A landscape with many valleys, sampled at points; each row gives a point and its height.
A ball rolls from a point to the lowest of its 2 nearest points, and stops where none of them is lower. Distance is the straight distance between rows; heights are no part of it.
mot: [  0  16  -7   0   5   5   4   4  -6   1  -3  -1   6  11  -8   4  -3   1
   2  -4 -18  -8]  h=130
ripig: [  4   1   6  14   1 -10   1   7  -2  -5  -3   2   5   4   6  -6  12  -1
   0   2  11   9]  h=316
nagig: [ 10   5  -1  -3   8  16  -2  -4   7 -13  -3   6   4   0 -14  -6  -2  -7
  -8  -1  -4  -3]  h=444
nasuf: [-10 -17  20  -3   3  -1  -9  -9   6   3   4   8   7  -2  -2   1   7   5
   0  -9   4  10]  h=572
somar: [ -3 -27   5   5  -3   4  -7 -21  -1 -10  17 -21   1   3  -1  -1  11  -2
   2  13  -4  15]  h=370
Tabak: [17 13  1 -2  5  1  8  9  3  5  4 -7  0 11 -1 -9  6  4 -4  2  7  1]  h=533
zope: [ 12 -12   3  -8  -5  -1   7  -1   9   0   4  -7  -1   9  -3  -6  14  -8
   4   9  -7   9]  h=466
Zar: [  9 -13  -5   3  10   6  -2  -9 -15   2   2 -24  10  17 -20   2   5  -4
  12  10 -16   1]  h=371
nelop: [-18  14   7  -8   7  -5  -2   5  11   2   6   9 -11 -18   8   1  -7  -2
 -10   1  -1 -13]  h=608
gazoz: [  3   7  -4   7 -10 -15  -3  14  10  -1  -8  13 -24 -27   9   5  -4   9
 -10  -5  23  -3]  h=377
zedol: [ -6 -14  -2  -4   8  -3   5   5 -17   8  10  -3   9  16  -2  -4   4  -4
  12  -7 -16   3]  h=546
zenur: [ -2  10  -9   1  -2  -1  13  19  14   6   1  14 -12 -14  12  12  -2   5
  -2 -10   5 -11]  h=288
nur: [  4 -33 -10  21  10   7   4 -15 -18  23  -2 -40   1   4 -16   7   4   1
  26  12 -20   2]  h=227
fugu: [-14  -2  10  -4  -1 -13  -3  19  19  -6  -1  17 -21 -29   3   8   5   7
  -5 -19   7 -11]  h=65
teb: [ -3   2   7  14   9  -3  -6  -4 -14 -16   8  -7  10   7  -2  -7  11   0
  -6  -6   9   5]  h=360
musa: [-23   8   7  10  -5   8   0   2   9  -5   6  -1  -5   0  14   2   4   5
 -11 -17   5   6]  h=561
Bofu: [  7 -18   0   2 -20   9   5 -10   2  13  -7 -20  -7  16  -1  -1   1  -9
  15   3 -19  15]  h=563
Nol: [ -2  -2  -3  17   4  10 -10 -16 -14 -27   5  -5  15   4  -9  -2   3  -3
  -5   1   3   3]  h=391
mikel: [  4 -18  -2   5  -3   9   1  -3  -1   2 -18  -4   5  18  -9   3   3 -17
  12  -5  -8  10]  h=619
Zum: [-26   4  10  -7   5   6  -1  -4   6   5  11   7   1  -6   5   1  -5   0
  -6  -6 -13  -3]  h=655
nir: [  1  -2  -5  -9   3   7   7  11   2   3 -20  -2  -2  19  -2  -1  -3 -19
   4 -10  -2   1]  h=590
sala: [ -6 -30  15   9  -1   1  -1  -4   2   6   4  -2   4   6  -2  -4  13  -4
  10  -8  -7  17]  h=616
Gakos: [-3 -1  4  0 -8 -3 -8 -5 -1 -7  6  4 -4 -2  3 -9  0  0 -3 -2 -8  8]  h=508
gem: [ 23  -2  -7 -20 -14  -6   9   8   5   7 -25   7  -3   5  -3  -8  -6 -14
   8   8   9  -3]  h=530
vegul: [  4   8   5  -7  -1  -8  -7  -3   0   6 -18  12  -1  -3  -5   2 -10  -6
   2   4  -1  -3]  h=532
Piv: [ 12   7  -9  -3 -10   5  -7  -4  -1 -20   4   7  -5  -6   1 -13  -8   2
 -10   1   1   4]  h=482
giral: [ -9 -11  17 -12  -4  -4  -6  -4  19   0  -9  19  -2 -15  -1   6   4   0
  -3  -2   3   3]  h=503
Surob: [  4   0  -6   0  -5   2   2  -4 -12  13 -10 -22   5  25 -10   7   2   0
  12   5 -17   3]  h=313
Kol: [ 10   6  -7  -7 -16 -16  -2  11   8   3 -19  19 -19 -22   6   1  -7   0
  -3   3  11  -3]  h=428
Tona: [  2  -7   3 -17  -1  -7   7   9   7   7   2   7  -3   2   9  -7   1  -7
   3   3   2   2]  h=416
Sudo: [ 11  10 -10   1   5  11   7  12   8  -9  -2   9  -4  -3   0  -6  -4  -1
  -9  -9   9  -5]  h=402
beki: [  2 -25   5  19   5   5  -5  -8  -8   2  -5 -12   7  10 -10  -7   4 -13
  13   2  -7  15]  h=641
veges: [ -6   6 -15   1   5   0   9  20   7  -4  15   7 -17 -21  15   6  -7   6
  -9 -10  22 -17]  h=196
manak: [ 10   0  13   2  -3  -8  -6  -5  -5  12 -23   6   5   5 -16   2   2  -7
  11  -5  -8   4]  h=566
Minu: [  7  10 -10  -2   3  10   1   8  15  -4 -21  16  -9 -12  -2   1 -13  -8
 -10  -1  16  -7]  h=451
zim: [ -8  -4   4   1   3   3  -8 -16 -12  -5  14   0  11   0  -5   1  -1   3
   1   1 -13   1]  h=485
Kiz: [  2   5  -1  -9   8   1  -8  -7 -12   0   3   7   7   5  -3   5  -8  11
  -2 -14   5  -3]  h=562
Fopud: [ -6   5  -6 -12   9   2   8  11   0  -5  24   9  -5 -12  10  -1  -4   9
  -9 -15   8 -13]  h=285
dalom: [ -2  -2  10 -20  -4 -10   2   6  23   9 -12  17 -13 -22   2  13   1   4
  -4  -1  14  -9]  h=410
negin: [ -1  10   5   5  -5  -1   2  -5  -7  14  -1  -9   3  13  -8   7   5   7
   4  -4 -20   4]  h=236
Tiro: [  2 -15   4  -7  -1  -4   1   0 -15  21  -9  -6   3  19  -7  -7  -3 -12
  19  -8 -13   5]  h=515
bigut: [ -1  -2  -9  -3   6  11   3 -13  -8  -4  16 -19  13  15  -6   3   4   3
   1  14 -11  -1]  h=429
Folor: [ -1  -8   7   7 -17  -4  -6  -8  -1   1   0 -13  -9   7   1  -5   6  -5
   5   3 -19  15]  h=536
taz: [ 16   0  -7  -8   5   1   4  13   2  -3 -22   3   2  11  -5 -10  -4 -16
   2   3  10  -1]  h=564
diga: [-14  16   4   5   1   2   3  -2   0   2   7  -8   2   8   8   2   4   4
  -8   1  -2   2]  h=521
dudu: [-13   9  -2  -4  -4  -4   1   2   6 -19  18   3  -8 -24  17   8   3  15
 -16  -7  25 -11]  h=379
ramif: [ -5 -31   3  10   5   2  -6 -22 -15  18  10 -30   1   2 -10   3   1   0
  17  13 -18   9]  h=82
Sime: [ -8  13  -6   5   6  19   1  -9  -5  -6  10 -14  11  13   1  -2  -3   3
  -8   3   0   0]  h=479
bep: [ 19  -1  -8   1 -10  12   3  -3   4   0 -15   4  11   7  -4  -3  -7  -2
   6  12  -4   3]  h=421
Kinok: [  4  19   0  10   5   2  -7  -4  -8  -6   2   5   7  -8   4  -7  -9  10
 -10  -1  20  -5]  h=251
meto: [ 4  5 -7 15 -9  9 -3 -9 -2 -4 -5  8 16  3  4  0 -8  6  4 12 -5  5]  h=378
zuku: [ -5  -8   7 -10  -5  -6   5   5  -3  21  -3   2   1  13  11  -2  -2  -3
  11  -7  -3   7]  h=470
fal: [-16  -3   8  -5  -2  -5   0  -8   8  -7  16   5   8 -10  11   4   9   3
  -5  14   0   2]  h=79
depu: [ 10  20 -12   6   2  -5  -6   7   0 -16  -7   7  -4 -13   4  -6 -10   3
 -12  12  21  -8]  h=179
Dore: [-18 -18   7  -3  -6  -2  -1 -10   4  -5  19 -10   3   2   8   0  11  -1
   2  10 -12   9]  h=266
kamul: [ -6 -18   3   6   0   3  -4 -20 -11  17   2 -11  14   8  -5   8  -3   1
  15  14 -14   8]  h=244
guz: [  4  -4  -6  17  -5   2  -6 -12 -14   1  -2  -9  17  11  -5   3  -3   4
  13  19 -11   6]  h=330
Peg: [ 15   7  -4 -11 -11 -11   1   9   0  12 -30  20  -7 -10  -3  -2 -15  -9
   7   2   7 -10]  h=483
veviv: [  0   6   1  -5 -10 -12  -1   6  15 -11   6  10 -15 -21   9   6   7  13
 -13  -3  13  -3]  h=317
nomin: [ -1   5   4  -9  -8 -15   5   5   9  -4   8   4  -4  -6  10   7  13   8
  -4   8   1  -1]  h=238
mek: [ -7   6   7  -4   4 -10   2  15  19  12  -1  13 -21 -31   2  14  -4   9
  -6 -10  17 -16]  h=276
Nus: [ -6   0  -5  21   1  18  -8 -21 -26 -14  13 -23  16  10  -8  -4  -2   7
  -1  -4  -3   4]  h=424
kat: [  3  20 -12   6   4  -4   3  12   1  -8   7   8 -11 -24   8   0  -8   8
 -12   3  21 -17]  h=100
geko: [ -7  22  -7   5  15   3  -2   7 -12   1   5   6   3  -7   5  -1 -16   6
  -6  -8   9 -16]  h=326
Zor: [ 10   9  -4   3   8 -16  -1  12  -4  -6 -10   5   0  -1   5  -1   3  -1
  -4   7  23  -3]  h=254
Fekot: [ 10  -3   2   1  10   7  -3  -8  -1  -7  -3 -11   5  11 -20   0   6  -8
   0   6 -11   2]  h=415
ribu: [  3  -2   4   0   7   3   7   1   1   4   8 -19   1  20  -1  -7  13  -3
  -1   5   0   8]  h=501
kob: [ -5   5   7  -8   8   6  -2 -11  -7  -6  23  -1   7  -1  -2  -1   2  11
  -9 -10   1  -3]  h=524
gep: [ 10  17 -15  -1   4   3  10  22   6  -1  -9   7 -13  -3  -1   9  -5   0
  -5 -15   4 -15]  h=357
bug: [-10  12   3  -5   9  -8 -11  -5  -2  -7  -3   8   1  -9  -1   0  -9  -6
  -7   9   0  -8]  h=568
ladi: [ 22   8 -14  -2  -3   5  -2   4  -3 -10  -8   6   7   3  -2 -14 -13   3
  -1   9   5  -3]  h=457
sovup: [-8  3 -3 -9 13 -3  8 14 -1  3  9  8  1  0  9 -4 -2 -2  0 -4  2 -8]  h=356
Sovod: [  6   7   1  -3  -7  -8  11   4   3   8   3   2   3   6   2   9  10   8
   6   5 -11   0]  h=319
ker: [-16  -1  13  -2 -10  -3   1   7  12   7   0   5 -10   0   9   2   7   4
  -1 -17  -7   5]  h=600

Where does a ball stop that starts at each point below?
Gakos => ramif
sala => fugu
Nus => kat
ribu => kat
zuku => kat
nagig => kat
